Each row is a point on a tangle of strands that fork, close into loops and nearly touch. The rows are in no order.
In the rows, zero is written as 128.
Points whose rows are less than 144 apart are linked; no others are. Some points are linked to none.
sifif: [ 96 118 138 118 153 149 110 148 156 177 141 151 130  59 119 128 102 133
 141  93 189 160 166 113 114 140 126 121 143]
rim: [156 110 195 125 167  93 162  91 102 135 126 145 158 141 124 138 108 117
 131 147 157 134 136 108 115  71 120 111 116]
tad: [ 73 140 126 139  97 101 114 121 120 111 124 137 134 150 135 160 125 100
 188 161 134 141 116 122 141 131 136 115 130]
Guzi: [ 89 129 112 144 112 184  83 167 114  97 160 146 145  97 105 124 171 103
 111  99 109 110  86 148 118  98  96 158 111]
ninaz: [101  94 117  77 127  86 114 160 103  94  91 120 114 126  84  86 174 126
 109 202 165 106 119 183 185 114 127 118  78]
saso: [135 175 129 131 194  78 136 141 107 101  73  97 211 177 165 152 132  99
  62  92 150 123  86 154 105  96 181 113 136]
fum: [136 133 113 135 128 116 102 118 134 129 117 115 195 148 134 103 146 122
 101  84 149 170 161  98 142 102 153 117 128]
fege: [126 150 119 165 133  82 197 115  80 163 139 111 140 184 144 132 131 115
 147  86 163 128 150  85  88 126 176 134 154]
bagi: [ 72 103 132  76 155 148 134 177  94  89 118 110  88 176 117 107 132 110
 124 200 104 139 135 164 201 158 133 139 146]
Zelu: [170 105 137 139 121 126 113 129  91 103 142  80 134 122 131  87 182 127
 132  94 109  70 104 128 134  63 129 138 107]
Kilu: [ 85 163 145 139 109 170 129 108 151 169  79 185 107 129 106 133 102 130
 128  92 167 182 157  96  86 174 148 171 125]
lagon: [126  82 110 129 134  95 110 180 136  81 105  64 109 123 151 110 137 131
 133 125  84  84 138 105 154 147 198 150 130]
tiro: [128 165 163 129  86  97 119 138 155 135 165 158  68 123 132 116 102 148
 164 101  77 129 136  99 122 169 145 124 164]
zamak: [121  59 141  94 141 178  88 163 129 111 169 126 103 126 142  74 144 132
 126 152  91  63 166  95 109 149  98 154  93]
nuso: [169  86  92 176 127 119 143 112  88 172 133 120 144 161 133 113 145 131
 156  94 127 138 143 105  62 156 150 131 166]
vab: [201  86  99 126 115 174  81 141 163 128 139 126 100 155 126 103 168 149
 181 130  97  97 138 141 141 151 102 114  75]
tebo: [139 146 184 141 130 117 139 135  86 118 156 156 168 143 134 137 116 124
 119 150 121 136 159  91 102 114 111 142 176]
lani: [141 146 183 140 100 105 127 120 118 185 144 162 104 112 155 102  98 142
 157 115 101  96 126  82  69 136 150 112 168]
lir: [106 169 144 143 124 105 165 119  79 139 158 206 140 153 155 168  89 127
  79 154 129 142 149  96 122 117 134 109 178]
vovuv: [111  97 129 120  95  84 140 160 118 114 122 108 129  98 139 136 109 126
 117 111 107 113 115  89 134 113 209 163 139]
buke: [ 82 102 115  93 182 147 106 162 104  71  96  89 103 158  87  78 178 109
 107 200 165 122 127 152 186 142 111 163 119]
sidup: [165 123 150 134 108 108 111 158 138  92 103 101 103 157 177 128 130 126
 135 146  83  72 155  89 137 141 159 126 109]
dos: [112 155  80 148 122 126 227  61 162 193 133 126 115 108 151 150  46 139
  77 139 158 153 143 113  79 180 134 155 134]
dosi: [139 136 117 140 144 152 136  55 148 133 129 133 125 141 125 187 102 134
 142  88 103 193  98  95 136 129 139 155 140]
ton: [136 170 104 122 144 117  72 157 100  87  94 126 169 144 136 149 142 105
 113 117  92 135 110 147 151 103 129  96  99]
bapot: [131 147 127  98 170  86 148 150 133  90  52  64 179 141 127 144  92 107
  75 100 191 144  68 184 149 117 160 127 148]
Zuzu: [200 117  82 178  99 154 113 168 124 127 170 131 154 135 124  94 149  77
 139  74  82  89  99  95 103 205  79  70 104]
tob: [131 199 119 179 121 147 122 127  79 147 129 197 109 115 121 148 157 144
 127  75 110 152 140 152 117 101 128 124 134]
Veri: [115 120 112 141 129 130 194  80 113 140 124 186 142 152 144 185  94 147
 102 133 173 137 172 107 146 106 136 110 152]
Lozug: [142 133 100 151 126 158  58 180 122  86 134 142 144 113 109 115 163  74
 119 114  84 120  70 160 147 119  83  93  75]
sakib: [158  92 118 127 173 101 161  85  99 181 109 186 137 179 133 169 118 128
 156 141 125 131 119 170 102 104 117  56 119]
gufa: [ 97  75 135  62 119  99 135 132 131 160 170 101 100  86 127 100  96 140
 130 180 128 142  78 159 141 129 156 131 118]
Betiv: [127  45 153 147 155 152 152  98 167 124  96 110 136  59 112 109 126 110
 139 180 210 153 156 137 132 130 121 143 105]
zod: [ 99 120 158 111 107 123 105 155 133  78 155 105  75 131 137  91 106 108
 154 146  69 126 116 120 205 161 145  83 152]
duli: [156 171 105 171  90 138  80 129 125 159 166 142 144 127 148  90 162 118
 145 116  85 147 119 145 141 132  95  56 117]
zuz: [199  90 130 100 158 126  76 110 132 115 125 108 171 131 117 100 150 121
 117 123 125 146 180  85 140 129 109 114  96]
Pase: [168 165  85 138 135 112 249  94 174 157 149 126 138 152 121 173  85 134
  67 137 150 146  94 139 136 109 135 157 110]
tibeg: [ 89  73 169  93 158 145 165  68 151 102 100 165 158  87 115 158 108 143
 128 112 130  95 137 135  93  99  89 133 162]
dev: [149 149 142 118  72 136 104 177 137 103 184 136 140 133 124  77 169 108
 162 125 100  49 146 119  99 159  72 114 117]
ladi: [124  73 123 136 121 186 153 107 150 141 131 108 114  65 109  92 129 141
 111 136 194 154 125 172 131 103  92 147 108]
dodok: [101 133 145 177 155 105 121 120 140 196 110 167 107 111 154 156  79 134
 172 119 130 127 119  82  60 153 154 100 171]
nabe: [164  95 141  92 171 105  69 130 143 101 115  96 140 140  84  71 167 120
 109 164 132 138 106 108 150 108 145 141  61]
gez: [127 101 145 179 149 179 135  80 128 118 119 105 109  84 128 169 125 137
 134 114 135 159 109 109 128  91 128 167 118]
sisaf: [115 187  65 117 117 102 236  72 175 162 151 149 135 155 136 166  98 132
  70 121 147 126 123  95  93 144 154 167 134]
dig: [ 71  87 161 109 114 136 176 107 179 171 138 123  95 115 115 114  86 130
 137 170 139 153  78 156 128 133 146 152 117]
rabim: [155  72 117 109 142 157 104 119 136 111 131 138 170 128 136 104 149 123
 129 130 137  90 194  78  81 131 110 142  76]
pilev: [ 79 130 159 109 146 130 148 169 134  97 110 134  70 193 147 111 110 101
 153 164  55 119 110 143 216 163 144  93 132]
zonem: [176 145 159  86 136 105 125 154 120  68 146  88  64 116 134 128 110 124
 130 131  52 114 142 119 171 157  90  75 139]
Nelin: [118 156 196 109 123 161 107 138 157 106 147 157  64 163 130 135  88 139
 145 101  49 134 139  92 141 168 121 136 132]
bokep: [137 141 117 133 128 149 104 130  95 147 157 112 124 143 102 128 150 143
 171 113 163 170 120 154 136 124  81 110 147]
Foru: [ 95  85 133  75 152 134 126  51 146 116 118 169 101  85 143 161  93 159
 142 122 112 109 130 125 134  98 107  87 144]
zope: [168  90 169 100 123 105 134 144 123 107 158 116 101 108 124 107 149 123
 185 116  77  67 130 134 103  93 110 130 120]
noge: [147 183 119 165 153 101 208 138 148 105 134  97 163 130 121 202  97 114
  81 129 189 159 137 122 164 136 136 185 175]
kamif: [179 133 100 150 105 156  82 163 131 110 140 107 131 167 110 137 175 152
 172 120 127 118 133 150 149 143 105 143 151]
Gukov: [ 79 142 122 122  98 165 118 142 132 155 114 153 145 108 124 114 112 125
 117 118 199 191 177 133 130 161 126 152 132]
gasov: [101 106 168  83 166  73 155  75 136 134  96 153 157 110  92 119 119 115
 144 154 200 127 137 128 139  98 115 112 101]
fup: [ 78  64 115  81 117 108 149 164 134 158 161 108  59 110 113 106 133 163
 180 155 140 112 134 165 134 141 141 146 157]
toror: [ 97 148 153 126 111 132 211 101 180 215 129 119 116  92 130 129  80 140
 104 137 155 137 114 155  78 163 125 175 130]
podo: [113  89 145  77 136  89 137  97 117 102  82 137 117  87  60  71 158 124
 138 162 206 139 117 159 157 116 114 124  78]
Resir: [178  89 135 138 162 107  86 146 139  70 106  77 122 118 108  98 202 133
 107 160 127  68 100 129 170  78 151 139  80]
zuru: [126 171 138 150  93 123 102 139 119 121 113 110 114 181 174 160  97 139
 100 141 110 117 135  68 145 143 175 135 116]
Fes: [ 89 181 122 138 104 104 106 169 118 128  67 148 197 176 139 124 153 104
  98 116 111 125 118 172 120  87 167 137  82]
fori: [152 155 156  98 135 147 107 104 158 101 155 137 103 166 123 177  86 127
 128  95  57 159  94  64 139 125 127 126 127]
par: [ 87 148 173 120 148 135 179  68 140 124 113 231 152 111 109 174 107 132
 133  82 126 126 148 102  76 105 127 150 155]
Nur: [ 91 144 102 147 118  98 117 171 140 105  79  68 177 150 137 154 113 100
 105 139 172 138  76 164 156 144 178 152 159]
senuk: [ 81 148  96 106 110 151 101 133 134 113 148  98 128 109 129 123 166 152
 123 117 107 117 115 182 159  76 124 156 126]
bera: [141  73  93 171 124 199 111 111 130 111 156 117 116  82 116 129 181 157
 141 128 165 119 116 131 134  96 110 150 120]
goton: [ 86 156 122 169 130 130 114  82 127 189 119 155  96 142 129 136 113 115
 158 121 174 156 133  84  88 183 153 130 183]
Kupil: [123 107 113 107  92 117 110 166 122 159 168 122  69  87 130 108 142 168
 179 116 136 115 151 139 139 121 148 101 134]
rus: [153 100 123  70 142 118 122  79  92 148 102 154 104 141 100 139 132 156
 149 163 141 139 112 182 123 107  89  91 100]
vubad: [128  67 161  83 150 108 125 144  86 141 169  89 107  76 105  81 117 124
 130 132 168 134  99 116 120 100 133 132 125]
nize: [179 192 136 148  83 103 124 142 141 130 129 130 136 130 159 142 140 123
 123 130  50 143 140 128 141 169 103  50 133]
Peke: [163 218 117 138 159 112  74 172  97  92  98 127 167 168 168 165 147 140
  97 122 105 116 163 149 110 126 111 125 130]
sil: [105  96 116 151 106 120 172 105 176 124 118 123 173  61 117 128 113 117
 111 161 161 158 155 143 128 148 157 164 137]
Melu: [173 140  83 155 120 165  70 165 124 106 150 125 182 153 106  88 163  73
 120  69  68  98  78 118  96 144  79 120  80]
Ragi: [110 156 107 157  94 134 168  92 173 141 116 157 168  77 103  85 172 114
 100 118 160 153 168 119  96 144 164 194 156]
buv: [142 119  99 116  91 156  96 118  96 111 100 149 107 135 149 141 111 143
 142 151  74 113 145 148 109 152  99 107 118]
dogez: [102 103 110 127 114 124 146 145 145  86 111  90 146 148  97 160 125 127
 117 178 168 148 128 163 187 159 143 164 181]
riza: [103 147 162 100  98 159 171 108 117 145 110 120 131 158 133 140 105 140
  69 137 112 151 106 155 111  86 123 184  93]
nebo: [108 162 115 144 115 133 142 128 142  79 123 125 127 127 116 175 128 157
  97 119 168 148 126 119 164 154 152 185 193]
migi: [174 195 126 117 111 108  94 126 107  91 155  58 120 118 161 135 126 128
 130 134  77 126 120 118 152 156  78  68 123]
zumov: [150  92 146 130 182 127 122  59 111 151  97 171 124 127 153 150  97 152
 140 107 108 121 121 138 108  96  97  36 144]
Feli: [ 94 197  90 169 115 116 130 139 145 168 132 132 158 134 144 155 156 138
 115 147 155 180 147 144 151 117 164 140 122]
lele: [145 120 131 125 139 151  76 177 144 182 161 141  69  71 138 106 124 166
 190 100 110  80 140 129  92 129  90  79 137]
Moras: [ 99  90 160 111 171 146  76 149 160 175 119 140 100  68 124 136 106 139
 176 131 140 125 125 138 112 138 107  89 143]
Segi: [139 123 159 130 101 148 111 193 108 100 168 137  93 103 120  87 157 133
 124 120  81  62 152 120 103 130 113 159 149]
fop: [212 112  89 166 126 137 110 143  95 151 177 145 147 145 129  81 157 121
 138  86 112 114 133  99  67 171  97 100 146]
Tuma: [110 154  84 167 104 124 118 181 136 142 116 154 167 124 135 121 166 119
 124 136 141 111 147 164 113 100 156 149  90]
pazuv: [137 144 157 109 128 138 218  71 158 126 137  84 122 128 117 159  78 116
  71 135 131 128 105 150 145 102  88 182 100]
Fuma: [127 194 103 134 134 120  90 112 142 134 104  79 156 172 176 137 139 135
  92  99 130 131 135  85 156 145 170 131 151]
kug: [137 170  93 184 153 100 164 152 101 142 108  79 145 140 158 193 127 129
 124 143 186 161 148 129 150 113 159 148 127]
puliv: [134  97 141  93 117 140 138 121  88 122 120 136 106 165 122 146 107 154
 111 160 106 139 116 163 131  95 129 142 114]
det: [129 144  82 160 113 163  98 105  93 175 154 160 137 152 124 102 158 129
 177 108 134 130 122 169 104 121  79  66 138]

A piece is two or more points that can be reached from each other along the links. Count, over all rows, the pieces, the separate loops (a circle has one, a figure eight two, a Y none), the forks (points with three links) and the tips (points with one).
pieces: 4
loops: 1
forks: 6
tips: 12

How many points has the smallest loop of links through each point below? Write none if it is on no loop.
zuz: 8
lagon: none
sil: none
duli: none

Name the points in between on the shortest way along the links from the first point to the second, in order.
dogez, Guzi: nebo, noge, kug, Feli, Tuma, Fes, ton, Lozug
bagi, kamif: pilev, zod, zonem, migi, nize, duli, det, bokep
pazuv, ladi: Pase, sisaf, dos, toror, dig, gufa, fup, Kupil, lele, Moras, sifif, Gukov, Kilu, goton, dodok, lani, tiro, Nelin, fori, dosi, gez, bera
lir, zonem: tebo, rim, gasov, podo, ninaz, buke, bagi, pilev, zod
toror, Foru: dos, sisaf, Pase, pazuv, riza, puliv, rus, sakib, zumov
dev, vovuv: Segi, zamak, rabim, zuz, fum, Fuma, zuru, sidup, lagon
